Each row is a point on a landscape with many valleys, with its height.
From any point a ball rolls to the lowest of the 2 points nearest to it. It stops when none of these is lower. Distance is the straight distance between rows; heights are no part of it.
(1271) height 4.17: 11  -51  19  -8  41  -13  24  17  5  -23  -8  -14  -54  17  32  -49  -45  20  10  -31  -4  23  0  18  -8  -26  -28  1  32  7  4  20  -8  -24  -1  16  -26  -8  -4  -38  -12  12  22
(468) height 4.97: -14  -13  1  -30  -17  -33  16  -6  -11  -31  -8  -18  -39  7  -39  -79  -15  63  10  -41  -18  -11  2  19  18  -51  -45  2  33  -8  11  9  0  14  10  31  -19  47  -4  -1  9  -22  -3
(829) height 5.91: 4  12  5  -21  -45  -21  23  8  -49  -4  -33  -21  17  29  -16  -22  36  21  -38  8  12  -23  -4  3  21  -13  -71  -25  -25  -25  -21  -15  15  4  43  -1  -1  25  18  16  -12  -17  -8
(120) height 7.58: 12  19  -38  38  17  -4  -46  7  20  -25  -2  7  9  -16  -14  51  28  -26  -2  -15  -6  12  -14  -11  24  1  1  39  2  1  -29  -4  11  -16  21  -30  37  -10  -9  16  -21  -25  25
(76) height 7.28: -35  25  -21  42  6  -14  -10  7  -2  32  17  28  3  -30  -21  37  7  -12  62  5  -4  21  41  7  -19  10  69  4  -16  3  40  -20  42  -8  -19  4  30  -27  -10  4  18  26  -22
(787) height 5.29: 7  -1  9  6  20  30  -38  31  44  -6  34  26  -32  36  26  44  9  -38  25  5  1  40  -15  -6  -17  5  15  13  20  38  13  -12  -22  9  6  -45  -10  -18  -2  -19  18  17  23
(1151) height 5.77: -15  10  26  -38  -66  3  19  24  -76  18  -7  4  -46  44  -18  -6  12  11  23  25  5  5  38  14  -19  -22  -16  -24  -49  -12  41  -29  42  14  -1  49  6  -18  17  -7  26  10  -20
(852) height 4.90: -5  -8  -9  40  22  30  5  -7  19  18  33  5  58  25  4  37  35  -27  -17  -7  11  -41  -33  32  8  2  71  32  24  -18  7  -14  16  50  -25  -24  -5  55  -36  0  14  6  -17
(1043) height 8.24: 5  15  2  12  14  -20  -13  -29  23  0  -16  -15  -12  -1  -19  -1  -18  23  39  3  -13  35  33  13  17  0  5  -17  2  15  47  12  -14  -24  -10  12  9  -31  -24  11  5  27  -14
(474) height 6.08: 12  -50  21  32  39  -35  35  -22  -1  4  -11  -28  19  36  28  -58  -19  23  -10  -24  -3  -19  -3  17  25  6  30  -14  52  7  -4  12  -14  20  -38  28  -29  46  -44  2  -2  -18  8
(204) height 3.11: 33  -15  11  1  41  71  -2  13  57  20  26  0  34  20  20  16  0  0  -4  0  -4  -5  -35  5  0  34  54  32  1  24  22  16  1  -6  -10  -27  -18  -33  -11  11  17  21  -5
(910) height 6.86: -4  32  1  8  9  -10  19  -25  8  6  -33  -31  39  -21  -58  18  15  17  -11  -13  0  -28  5  5  24  28  -6  -6  -23  -22  -27  -2  -7  -35  16  -32  12  -32  9  32  -2  -11  -30
(309) height 6.75: 30  -14  1  11  -16  -30  -11  -34  6  3  15  11  3  7  -16  -50  -18  26  6  17  -13  5  -12  23  27  -8  25  -32  3  26  5  14  -20  10  1  -1  -32  45  -23  21  -23  -5  10
(1028) height 5.97: -10  -24  -34  26  42  26  -61  3  15  -1  -2  15  -18  -11  24  46  -6  -43  -16  -13  -27  20  -25  -63  -5  33  -18  51  -8  18  -17  -22  6  -28  -25  18  14  -41  1  12  -2  -38  9
(764) height 1.04: -29  12  -22  5  -7  -14  -17  -1  -5  32  7  15  1  -8  24  -13  -23  19  44  -4  14  18  43  20  -17  -26  44  -8  7  -4  24  -14  2  19  -35  -2  -6  31  -36  -5  8  33  -8
(1274) height 7.59: -32  11  29  3  15  -45  -24  7  -16  2  -63  -9  -52  23  13  17  -34  -6  -16  -30  -19  16  -4  -1  2  3  -55  2  17  24  -14  -23  14  -26  30  39  19  -53  5  -21  -4  -37  8
(999) height 5.68: 1  12  20  4  20  8  -42  33  42  3  23  11  -20  9  -2  39  48  -25  1  -4  15  -10  -15  11  8  9  31  3  2  6  -16  -18  -3  19  14  -62  -10  -7  5  -11  -7  -14  -13
(1298) height 5.20: -8  12  18  -9  -20  34  52  -30  -17  38  -8  20  22  -47  -21  -37  -29  35  35  9  2  8  21  16  8  17  19  -39  -32  -32  19  3  -12  -12  -19  56  28  -18  6  36  5  -10  -43
(1131) height 6.02: 3  -25  -11  -24  -33  9  40  -14  -35  6  0  12  4  -6  -1  -64  -39  50  -6  -2  6  19  -9  -18  2  -21  -42  -14  3  -11  -10  8  -27  9  -6  41  12  21  -2  4  5  -21  -19
(1032) height 3.52: 28  -16  -38  -18  -27  46  26  -35  -30  5  24  43  42  -58  -10  7  -1  -33  -22  1  -7  10  -28  -13  -35  17  1  -11  -31  1  -5  -1  0  7  -18  -15  -7  0  19  20  14  18  16
(584) height 6.48: -5  -40  -6  21  36  -13  22  -35  -16  39  5  -13  15  19  27  -34  -41  27  -14  -3  -8  29  9  11  23  13  27  2  35  10  -1  12  -8  7  -46  29  2  24  -73  27  2  -13  -21
(79) height 8.22: 16  -46  42  33  44  -6  -24  39  37  -23  -7  -1  -45  38  38  0  -13  -6  -12  25  -28  -25  -18  -23  19  25  -20  1  54  36  -13  15  -37  -20  -18  14  -4  -62  9  -30  -4  -13  26
(642) height 3.82: 6  -9  -25  33  10  -62  50  -16  -9  -19  -19  -40  39  -14  3  -57  -11  34  22  -10  7  -36  -6  13  17  -11  -27  -6  20  -34  1  8  -6  14  -2  -4  -11  53  17  -8  -10  -12  8
(50) height 4.69: -2  15  -24  7  -25  10  30  -26  -26  26  1  29  35  -59  -19  -18  -15  14  30  19  -10  11  17  8  -3  3  16  -36  -26  -19  8  1  1  2  -8  -3  22  0  -13  14  0  20  -26
(563) height 6.47: -28  38  -7  8  -12  14  -46  53  11  -5  52  16  -25  -36  -38  59  36  -43  -28  27  4  4  -6  -7  -23  -27  40  31  -33  23  -27  -21  36  7  28  -34  21  21  -4  -21  -9  -19  -36
(150) height 5.14: 16  -9  54  -38  -26  19  25  2  30  0  2  -20  29  16  -16  -40  23  15  -19  10  14  -41  -2  21  9  -15  -5  -6  -15  -24  -9  32  -34  1  8  -12  -30  4  44  -15  0  15  0
(760) height 7.31: -16  40  -4  31  10  -29  -70  6  23  -20  -16  17  -24  -1  -13  69  13  -23  -9  -1  -16  -8  -8  0  25  12  3  35  14  9  -14  -4  -8  -19  27  -7  49  -51  2  4  -26  -30  -3
(116) height 6.80: 14  -40  2  -20  19  -26  21  13  -19  -11  -23  -53  -25  52  22  -43  2  27  -37  -26  -17  -3  -12  -2  9  0  -56  -29  -11  9  -2  -16  4  -18  -8  16  -44  -10  -11  -26  -2  -28  29
(292) height 5.78: -12  16  -10  25  37  15  -45  -25  6  26  0  6  21  -15  -20  13  18  3  -11  1  -1  -2  -2  -5  24  29  48  8  -29  -13  -32  -11  13  -8  -18  -4  10  -2  -37  41  3  -42  -45
(1106) height 3.86: 61  -33  23  17  30  -14  49  -8  39  -26  -11  -63  14  22  -14  -62  -3  26  -9  -6  -23  -37  10  12  18  7  -16  -17  0  -20  11  50  -8  -25  -10  -10  -37  -2  29  -38  6  -5  46
(775) height 3.19: 44  -24  -23  14  11  -25  52  -15  4  -29  -4  -58  28  -3  5  -51  2  18  11  -6  -11  -30  -21  18  0  -1  -37  -27  -7  -26  -4  18  -9  2  -9  -10  -31  37  25  -45  -1  -7  42
(281) height 4.91: -22  26  33  -5  12  -17  -7  22  8  -8  -24  -11  -38  21  27  -9  1  1  23  -27  20  0  29  21  -6  -20  -11  -16  3  -3  -10  -7  -13  -2  2  -20  -3  -5  9  -15  4  -3  -13
(900) height 7.97: 19  -5  7  1  -16  -1  10  -25  19  -5  -21  -19  -24  -8  -18  -39  -34  41  30  -13  -9  41  52  27  7  -31  -2  -18  -14  4  44  49  -7  -43  12  8  -2  -25  0  -4  8  48  10
(1014) height 4.10: 14  -8  -10  -42  -55  46  25  -22  -51  14  11  38  13  -56  -11  -6  -1  -15  5  26  1  29  -1  -13  -31  4  -1  -47  -42  -20  5  -5  -4  8  -7  24  23  -15  17  12  -1  15  -6
(4) height 5.10: -18  28  19  -22  -32  -7  -17  7  -43  22  -17  11  -37  6  -13  9  3  -29  8  2  7  41  18  12  -24  -16  4  -28  -39  2  15  -13  24  -11  3  16  2  -28  9  -7  8  11  -4
(776) height 6.30: -27  17  -29  -4  -15  -13  -75  3  -6  -6  21  26  -43  -15  10  48  -18  -59  8  -17  -22  57  -1  -20  -11  -11  -19  21  -19  22  4  -5  21  -15  3  -3  11  13  -20  4  -8  -24  46
(367) height 6.35: 5  2  8  -31  -18  -29  -16  16  -58  -3  -35  -28  -33  56  21  -25  12  16  -35  -20  2  -5  -6  2  8  -17  -54  -19  -27  -3  -20  -27  22  7  25  6  -17  9  -7  2  -6  -40  5
(284) height 5.69: 22  -53  -2  48  36  -47  6  -29  10  -10  13  -9  -10  33  43  -15  -9  0  1  -5  -21  -12  -31  19  29  8  14  -3  70  19  19  9  -17  20  -20  17  -12  26  -32  -14  -15  -14  21
(155) height 3.83: 8  -11  4  -43  24  67  12  4  18  33  32  -9  31  -18  7  10  -12  -5  -16  9  2  8  -21  -9  -25  24  43  -4  -36  3  -7  3  -13  -13  -29  -6  -35  -36  1  14  22  14  -9
(541) height 7.83: -17  -8  -50  50  19  -15  -47  -16  15  -3  2  15  1  -7  11  42  -2  -13  26  3  -21  27  -3  -18  27  -3  6  27  36  6  7  -8  5  1  6  -4  22  12  -39  11  -22  -14  4
(993) height 6.59: -28  -9  -18  20  56  -32  -1  18  -17  -4  -29  -20  1  -9  23  -17  -3  -11  -26  -22  -5  6  -30  -35  15  35  -11  23  7  -24  -48  -9  14  -6  -8  2  22  7  11  -5  -18  -51  -9
(222) height 4.45: 19  -16  -4  36  38  62  34  -24  54  -3  29  2  61  40  -15  53  41  -1  -18  -5  2  -30  -21  8  9  23  44  39  34  -19  35  -14  36  28  -16  -24  4  14  -26  22  21  0  -10
(52) height 4.89: 31  -40  -20  68  53  20  10  -1  45  -31  17  -9  5  73  30  28  24  2  -2  49  -15  -38  -25  -42  29  43  10  7  62  12  14  -7  -1  22  -23  6  7  -18  -16  5  9  -22  18
(1134) height 7.98: 3  -24  66  15  18  -31  -27  18  20  -17  -44  -16  -48  48  18  -5  -8  5  -25  -9  -29  -20  -3  -5  15  13  -45  -11  35  30  -3  4  -26  -27  5  30  -10  -65  8  -31  -8  -34  14
(193) height 5.37: -9  39  -41  -27  -26  24  -37  20  -38  -10  10  19  5  -47  -9  48  33  -52  -32  -13  -4  1  -5  -37  -42  5  2  25  -37  -12  -31  -26  38  -7  2  -20  -1  37  15  14  -9  -9  11
(496) height 4.42: -3  12  2  -3  -1  -40  45  13  -6  -41  -25  -28  -7  2  -18  -66  3  56  15  -43  9  -64  23  14  33  -32  -32  -5  28  -38  -2  10  -8  13  11  12  -5  56  21  -1  -14  -33  4
(733) height 6.90: -47  36  -22  4  -5  9  -30  33  -2  30  45  31  -26  -52  -29  47  26  -23  19  14  9  10  31  0  -50  -21  70  14  -35  6  -5  -27  39  6  -1  -14  26  -8  -5  -17  25  2  -29
(912) height 5.45: 21  6  15  -39  -42  -6  2  -1  -31  -32  -30  2  -59  21  -22  -63  -11  31  -14  -25  -1  16  14  27  5  -54  -64  1  20  -1  18  25  0  -3  33  20  -4  28  14  -6  10  15  -2
(135) height 4.75: 0  -20  33  4  25  -45  1  9  16  -31  -14  -12  -54  33  41  -53  -11  34  30  -35  -4  -23  16  6  -4  -28  -9  -15  39  -1  4  16  -17  7  -1  -8  -26  14  -8  -18  -5  -25  17
(316) height 4.85: -26  58  -40  -21  -18  5  -24  28  -72  -1  -17  -18  -12  -16  21  51  17  -50  -21  -33  -9  28  8  -37  -32  -10  -20  10  -22  -7  -35  -19  26  -17  12  -12  -14  22  3  13  -15  -12  25
(71) height 6.07: -28  18  50  -49  -39  25  31  -3  21  32  21  14  25  -38  -52  26  36  26  -28  49  -3  -24  6  23  -15  -5  0  -13  -64  -25  14  -8  -12  1  7  28  -6  -35  10  3  -5  20  -30
(810) height 5.36: 12  1  -35  22  45  39  -16  -25  10  10  14  8  32  -33  -17  30  0  -13  -12  -19  -14  -17  -17  -25  5  44  21  41  -31  -18  -17  -18  43  -7  -35  -21  3  5  -22  40  9  -26  -22
(934) height 5.66: -20  -5  -48  -15  17  -19  35  -8  -44  13  -16  4  -4  -47  2  -22  -53  0  -16  -29  -2  25  -25  -22  -12  1  -30  -9  8  -20  -21  -10  22  -26  7  27  19  -17  5  10  -9  -6  -19
(243) height 7.14: 19  -20  4  -15  17  12  22  -1  -7  12  -35  -46  10  10  6  -36  -11  10  -17  -20  5  6  1  -8  8  5  -41  -24  -13  -2  -10  -11  2  -24  -13  2  -10  -22  3  -13  9  0  16
(1222) height 5.01: 33  -9  23  -53  -57  0  23  -2  -22  -42  -5  19  -17  8  -11  -59  3  22  -17  12  33  10  14  11  -10  -43  -35  4  9  -9  13  31  -26  16  24  -3  0  44  37  -23  -6  22  8
(38) height 3.31: -32  64  -40  14  2  -35  -5  49  -18  -20  -8  -11  26  -27  23  44  14  -5  32  -34  0  11  22  -8  -10  -26  6  7  20  -20  -29  -12  9  -12  9  -38  18  33  -5  0  -29  15  7
(448) height 3.32: -27  43  -56  4  -41  -22  -18  30  -9  5  25  -4  3  -45  -33  36  28  6  10  35  -8  19  34  -15  -10  -41  14  -19  -16  9  -22  -12  18  2  22  -36  24  44  -18  -13  -9  -8  10
(697) height 6.17: -41  -17  -48  12  49  -43  13  -6  -11  8  -10  -15  5  -41  24  0  -49  -23  -16  -39  -19  27  -28  -39  9  20  -28  24  35  -17  -43  -18  33  -15  3  30  9  13  -23  7  -29  -26  -13
(427) height 4.18: -36  72  -12  -13  -6  -21  -14  45  -62  -10  -17  -36  -17  13  13  54  11  -10  16  -23  -15  21  28  -4  -23  -27  -14  -2  -10  -2  -26  -24  25  -21  23  -14  6  6  3  -5  -23  6  7
(892) height 5.98: -3  21  20  -31  -47  -11  8  22  -64  -10  -39  2  -50  47  -33  -39  -6  27  7  -16  1  8  35  28  7  -40  -59  -2  -24  1  48  -3  34  -1  34  42  6  -8  6  0  33  24  -10
(130) height 7.34: -16  -1  41  -13  -29  11  29  -17  40  16  17  10  32  -16  -25  -26  -7  40  -3  28  30  -40  39  28  14  -13  39  6  -4  -13  7  18  -26  15  3  -2  -17  52  -15  15  -17  38  -18
(905) height 8.41: 48  -33  47  36  49  5  -14  15  36  3  4  -4  -13  43  31  -1  9  -32  -18  10  -8  -20  -42  -21  12  40  12  -2  28  20  -21  21  -17  -6  -9  -10  -16  -42  23  -18  9  -34  14
(640) height 5.58: -44  36  22  -56  -37  19  45  5  -24  24  2  15  22  -25  -40  21  44  16  -1  46  22  -28  27  3  -9  4  -22  -1  -43  -57  -5  -32  9  12  11  34  36  -7  27  14  3  -3  -49
(1175) height 3.58: -3  -7  47  -40  -26  42  6  33  -22  21  -34  -27  -30  54  -9  -28  -17  26  -10  -16  -2  4  21  11  -1  -17  -20  -11  -60  -8  20  6  3  -13  -6  50  -9  -46  5  -3  41  -8  -18
(904) height 4.19: -2  -10  -5  -45  -18  30  28  -4  7  -3  40  15  38  -15  32  -2  5  6  -9  25  46  -22  -19  3  -46  -12  33  14  12  -20  -12  -8  -29  40  -37  -19  -24  47  26  -22  -2  59  1
(397) height 7.99: -26  -43  -44  40  37  -7  -40  5  29  -27  5  -15  -33  21  25  32  -29  22  13  33  -46  -14  3  -34  17  6  -31  0  39  21  -3  -21  -29  -24  -13  31  -6  -35  -32  -8  0  17  5
(1254) height 4.68: 39  -9  26  -15  -24  32  16  4  35  7  33  -9  51  -4  -29  -11  22  -15  -19  29  9  -17  -46  23  7  11  23  -5  -17  11  -1  33  -16  -3  15  -30  -42  -8  30  -9  2  38  5
(184) height 8.08: -44  -20  -25  34  33  -36  -49  -20  9  -2  9  -12  -20  16  23  32  -20  21  53  12  -33  13  22  -12  0  -7  -9  1  42  6  5  -21  -9  -21  -18  41  20  -14  -45  8  -5  4  -12
(676) height 3.22: -12  18  -29  -27  -49  -12  -4  -3  -21  3  29  22  -8  -54  -22  12  10  -5  2  52  10  31  36  -8  -37  -34  10  -50  -35  16  2  -21  9  29  -4  -10  9  24  -13  -16  -12  8  5
(552) height 4.38: 24  -18  -32  55  34  55  -6  -28  49  -30  2  9  20  56  -10  42  19  -1  -15  38  -10  -16  -29  -38  25  29  13  41  44  19  30  -6  18  3  11  0  30  -38  -19  47  3  -7  -5
(237) height 6.04: -11  33  -14  19  5  -18  -34  65  33  -18  47  4  -16  -7  -5  44  46  -28  -1  15  20  -18  -5  4  9  -23  47  17  -3  11  -28  -12  9  28  40  -52  12  34  -4  -21  -14  -17  -4
(803) height 5.33: -3  0  -27  32  11  -12  1  -16  1  12  6  -1  46  -5  5  -3  23  -17  -2  -4  14  -17  -11  9  4  4  38  4  15  -13  -25  -5  8  33  -9  -39  -4  42  0  12  -10  -4  -14
(1202) height 5.73: 30  -5  19  31  -3  -36  0  -8  7  -18  -1  -2  16  9  2  -34  29  -21  5  -11  25  -34  -22  28  18  10  13  -11  10  -11  -5  24  -19  26  22  -24  -20  37  41  1  -16  -10  -4
(930) height 4.88: 10  1  2  18  3  39  -29  8  30  3  24  27  -24  21  12  38  -17  -17  31  2  2  49  4  -7  -6  11  23  11  1  50  41  9  -18  -23  -1  -12  10  -64  -6  -7  34  45  16
(104) height 6.97: -29  1  9  45  25  -47  -47  -5  23  -25  -34  20  -28  2  1  41  -23  -12  7  -6  -16  -18  -8  -2  25  14  -21  27  62  20  0  5  -19  -15  24  27  33  -47  1  3  -21  -12  -15
(1049) height 4.41: -3  8  5  -22  8  34  -24  -4  -17  26  6  10  -4  -11  8  5  -6  -25  16  -14  -1  34  -9  -3  -19  9  26  -13  -36  12  -4  -12  -15  -4  -25  -1  -13  -33  -1  19  32  5  -10
(314) height 5.31: 45  -55  -36  58  39  -1  -6  -24  25  -16  46  -7  -3  50  45  9  -18  -26  -4  23  -14  0  -50  -17  29  26  14  9  58  35  26  7  6  30  -11  14  7  17  -18  -10  0  -20  48
(312) height 7.41: 27  17  42  -20  -24  55  41  -10  18  24  0  17  26  -32  -8  -22  -17  23  17  7  21  1  21  40  6  12  42  4  -21  15  23  60  -33  -40  22  13  -34  -25  0  22  1  48  -26
(337) height 5.54: -33  -1  4  17  28  32  -55  17  -6  -1  -20  6  -18  21  19  57  9  -36  -5  -3  -24  6  -4  -44  -32  30  -2  23  -6  28  -11  -33  -8  -23  -16  5  11  -75  15  -3  34  -13  4
(975) height 4.35: -16  22  36  -45  -20  22  18  24  -13  -10  -23  -20  -29  45  11  -36  10  30  1  -21  18  -26  31  10  -2  -35  -33  -10  -23  -32  -7  -12  -4  7  -5  -1  -7  6  7  -2  34  10  -23
(31) height 2.27: -19  8  -29  -22  -43  -13  -19  -5  -12  13  4  20  11  -26  10  -21  -9  26  11  46  31  22  26  -7  -35  -35  25  -25  2  -9  -2  -19  -6  42  -24  -18  3  67  -34  -4  -13  25  22
(785) height 4.39: -20  -3  39  -21  11  39  0  27  -10  28  -5  -3  -25  29  16  -38  -29  15  31  -9  13  28  19  10  -26  1  37  -6  -32  -5  -4  9  -13  -24  -28  35  -13  -36  0  -9  43  6  -24
(391) height 4.14: 46  3  -19  -30  -35  29  21  -7  1  8  20  3  26  -20  -20  16  18  -31  -20  7  6  13  -30  5  -16  -5  -12  -11  -29  19  8  4  -18  6  13  -45  -32  -21  30  -8  16  60  28
(1252) height 6.65: -28  46  27  6  3  -3  -28  6  31  25  17  14  -1  -37  -69  41  30  -10  -16  10  10  -10  4  27  3  23  43  3  -44  5  9  3  7  -4  10  -21  14  -37  9  8  -3  -10  -51
(794) height 5.52: 16  -5  30  -42  -45  0  42  -6  -4  -9  -13  -21  37  20  -20  -4  36  19  -24  23  29  -48  -4  2  5  -4  -56  -7  -21  -39  -20  -7  -12  24  20  -11  -13  28  40  -11  -6  2  -15
(554) height 6.83: -2  10  20  -5  9  -65  -22  21  -44  -16  -26  -29  -27  36  23  24  11  -31  -30  -27  -19  0  -21  16  18  -11  -57  -9  5  -8  -35  -3  21  -13  36  -4  3  8  3  -6  -40  -45  38
(355) height 4.22: 14  -16  36  5  9  17  -13  1  8  16  -26  -3  -19  22  20  12  -34  -22  14  -11  -13  50  13  -2  -15  13  -6  2  -9  49  23  16  -6  -49  -12  29  -4  -83  8  -23  29  14  18
(543) height 2.40: -16  48  -42  -7  -35  -30  8  45  -34  -20  8  -8  34  -37  -11  26  33  1  2  19  11  -10  12  -5  -19  -34  -1  -10  -1  -31  -36  -17  5  19  19  -50  10  60  5  -13  -29  12  9
(1238) height 6.13: 24  4  6  42  30  -63  -3  -5  19  -26  -4  -20  -7  7  9  -4  13  -30  6  -22  -8  -28  -33  14  33  14  -22  -12  32  10  -7  8  -5  -4  29  -14  9  -1  40  -5  -16  -26  23
(738) height 3.23: 36  -18  -16  22  9  0  31  -18  -3  -4  23  -14  17  34  49  -15  -5  -4  12  -13  30  -22  -19  19  -15  -4  52  12  36  8  14  19  -9  51  -30  -25  -17  54  -2  -34  6  44  46
(344) height 6.94: 13  -24  -28  57  55  -33  -24  -1  0  -12  12  -10  11  2  52  7  7  -49  2  -18  -7  -18  -44  -21  11  34  16  41  37  -8  -34  -8  18  10  -14  -1  15  24  2  -7  -15  -46  14
(396) height 3.76: 53  -22  2  39  35  38  15  -19  56  1  5  -2  39  32  -11  17  9  3  -11  6  -9  -18  -25  -10  30  57  31  18  29  32  27  26  -12  -5  -4  -19  7  -40  -11  23  12  6  -9
(936) height 4.98: -13  -14  24  14  6  -5  -58  -9  -12  7  -31  13  -24  18  3  46  -15  -43  -20  10  -32  31  -5  -7  -14  30  -18  9  -22  26  7  -8  11  -33  -4  33  15  -107  6  -14  23  -17  9
(1292) height 6.49: 10  3  43  -52  -42  49  19  2  -15  34  3  -1  4  -12  -25  16  22  2  -17  17  1  -4  13  31  -21  -3  11  -34  -68  5  11  8  12  -5  14  24  -20  -62  19  4  14  28  -18
(1280) height 5.65: 4  -22  22  -28  -20  36  56  -22  -21  27  2  27  34  -20  -11  -54  -34  56  -9  24  31  -8  -1  -14  11  14  8  -7  -21  -20  -7  13  -31  13  -20  46  14  12  -15  38  16  -15  -42
(931) height 3.74: 17  -5  1  -20  -2  28  17  0  28  4  36  -17  17  19  28  -15  -8  4  18  8  30  -22  -4  24  -14  -16  40  7  1  -13  -5  15  -22  30  -44  -44  -32  35  -10  -25  7  44  23
(249) height 6.12: 12  -8  40  20  6  -18  17  -29  3  1  -21  -1  19  -16  -39  -44  -7  -9  -28  -15  17  -26  -25  13  34  26  8  -18  -7  20  -1  30  -15  8  22  -4  -13  8  48  24  -13  -10  -11
(980) height 7.60: -20  35  21  -19  -25  -20  40  3  14  -3  -9  21  30  -38  -25  -24  22  21  3  5  40  -37  35  24  -3  -11  0  -3  8  -20  0  10  -2  17  23  -27  3  24  13  4  -19  40  -36
(215) height 7.06: 17  -10  27  3  -18  -3  14  -28  23  -13  3  -5  6  20  -18  -72  -17  58  14  0  4  -24  42  38  28  -26  35  -18  8  -9  14  31  -36  17  -2  0  -33  48  -26  24  -9  22  9
(15) height 4.28: 36  19  -11  16  -14  -18  1  26  23  -18  30  20  -8  0  5  3  31  -37  9  12  26  -8  -17  24  -12  -5  26  -2  22  15  19  2  13  36  15  -70  -4  40  23  -30  -11  45  21
(533) height 4.92: 24  -19  -47  41  32  55  19  -47  19  5  26  3  68  4  -19  34  6  4  -16  14  -15  -20  -30  -22  16  36  43  31  -3  -6  17  -11  45  3  -30  -35  -5  18  -43  40  21  -7  0
(1061) height 7.84: -46  51  28  -40  -36  -16  23  27  10  -1  -19  21  -11  -17  -25  -41  -1  29  21  4  36  -20  58  16  3  -16  -12  -5  13  -32  23  -4  12  23  26  9  28  25  13  -5  11  35  -49
(488) height 5.89: -15  37  -59  -6  -31  11  -45  4  -23  12  22  30  -18  -62  -25  46  15  -67  9  -10  -15  49  5  -40  -18  -5  -4  20  -41  4  15  -15  28  7  5  -5  -5  25  -22  2  -5  -16  46
(706) height 5.11: -23  20  15  -65  -61  10  23  8  -47  6  1  24  14  -14  -12  15  28  19  3  36  16  12  36  -22  -24  -7  -48  -4  -21  -41  -8  -35  29  36  12  29  53  29  12  8  -6  -24  -37
(219) height 7.46: 23  -9  -35  8  41  10  -2  -7  34  4  -3  -35  22  4  13  24  -3  -1  15  0  -18  15  -5  -24  6  16  -27  -5  6  13  -2  -10  -11  -20  -21  -16  0  -33  -12  0  13  4  25
(1272) height 6.51: -10  -6  17  4  2  -2  53  -34  8  15  -29  6  52  -34  -41  -31  -6  13  -22  -7  6  -47  -16  -2  22  30  -15  -6  -20  -15  -6  7  -2  -13  7  -10  7  -2  27  39  5  -17  -40
(710) height 7.08: 4  23  48  8  1  22  16  -7  42  38  14  18  6  -25  -41  7  5  17  6  8  4  -13  17  30  5  25  57  -8  -22  26  22  31  -13  -4  5  5  -12  -33  1  25  9  31  -41
(161) height 4.63: -8  -3  -19  -60  -59  14  13  -24  -54  -3  -1  39  25  -39  11  -9  -8  11  12  38  14  29  8  -39  -37  2  -29  -29  -5  -33  -4  -8  2  40  -15  32  38  37  4  10  -7  -22  -8
(624) height 3.78: 35  0  -48  21  19  1  11  -5  13  -12  34  10  18  11  27  6  8  -46  15  -15  21  -3  -42  -6  -4  9  24  5  30  26  26  -7  -4  39  1  -53  -3  35  12  -13  2  28  60
(413) height 7.23: -18  -4  23  -10  8  -37  -37  13  -39  1  -25  -13  -49  43  50  47  -19  -49  -34  -28  -22  19  -14  7  -8  4  -60  11  10  28  -18  -33  30  -21  30  3  4  -36  4  -7  -12  -32  35
(359) height 6.38: 27  -27  19  -11  -18  -1  9  -18  -14  7  0  5  2  17  -18  -74  -36  40  -9  -6  -7  24  -7  12  15  -21  -9  -26  -12  20  -2  29  -31  -20  11  38  -32  11  -2  12  -6  -17  -7
(735) height 6.58: -16  -8  22  18  23  -85  -9  1  5  -36  -36  2  -37  1  23  20  -20  -23  15  -35  -11  -27  -22  12  27  0  -45  17  81  13  -1  5  -2  -22  40  9  22  -15  19  -7  -42  -15  16
(586) height 6.22: -27  22  7  -9  -8  19  -31  -11  -7  19  6  27  5  -50  -38  16  35  -8  -31  15  2  -13  -15  11  -6  13  37  4  -59  -19  -43  -14  20  -1  -6  0  11  -11  1  28  1  -29  -50
(995) height 7.69: 8  0  25  -43  -37  39  37  -1  10  -9  -10  12  -16  -19  -22  -46  -19  28  9  2  22  6  50  27  0  -20  13  5  -22  -16  26  49  -20  -26  16  21  -1  -2  19  -11  13  52  -6
(654) height 3.45: 22  -43  21  12  30  7  -8  4  17  -5  -5  4  -39  14  43  -3  -54  7  11  -14  -18  42  0  -3  -5  -4  -17  21  31  42  14  41  -26  -47  -3  21  -25  -45  -1  -29  -1  28  20
(417) height 4.60: 23  -25  27  -57  -45  20  47  -6  -2  -34  17  16  28  3  26  -36  0  32  -12  31  56  -9  8  -6  -37  -16  -2  19  22  -36  6  18  -30  42  -7  1  9  58  41  -29  -16  36  4
(516) height 5.15: -32  2  -42  -26  -29  -20  3  -21  -56  12  -15  18  6  -60  6  -21  -32  -5  3  -3  -13  43  0  -38  -21  -10  -28  -23  13  -24  -4  -13  21  4  5  35  13  29  -3  11  -9  -14  4
(985) height 2.16: -49  12  -37  3  14  4  -43  10  -19  37  12  17  -9  -18  41  19  -18  -15  24  -15  -4  38  16  -23  -23  5  48  -2  7  3  -4  -24  4  40  -35  -17  -6  38  -39  4  12  11  2
(1077) height 7.71: 20  -37  -25  16  42  -19  4  -9  49  -26  -4  -50  -7  12  17  17  -13  31  19  2  -34  0  17  -16  12  -5  -54  -9  39  9  2  4  -23  -46  -18  2  -2  -34  -7  -22  -9  20  29
(939) height 6.40: -14  4  -41  12  -6  18  -80  1  13  -17  7  21  -36  6  1  83  6  -59  -13  -2  -28  32  -15  -33  -1  9  -40  45  -27  35  12  -13  20  -18  0  21  13  -32  -6  13  -2  -36  57

Where does a ball stop that starts at each point below?
(776) | (543)
(184) | (1202)
(733) | (654)
(474) | (204)
(584) | (204)
(219) | (1032)
(900) | (222)
(215) | (1032)
(79) | (1032)
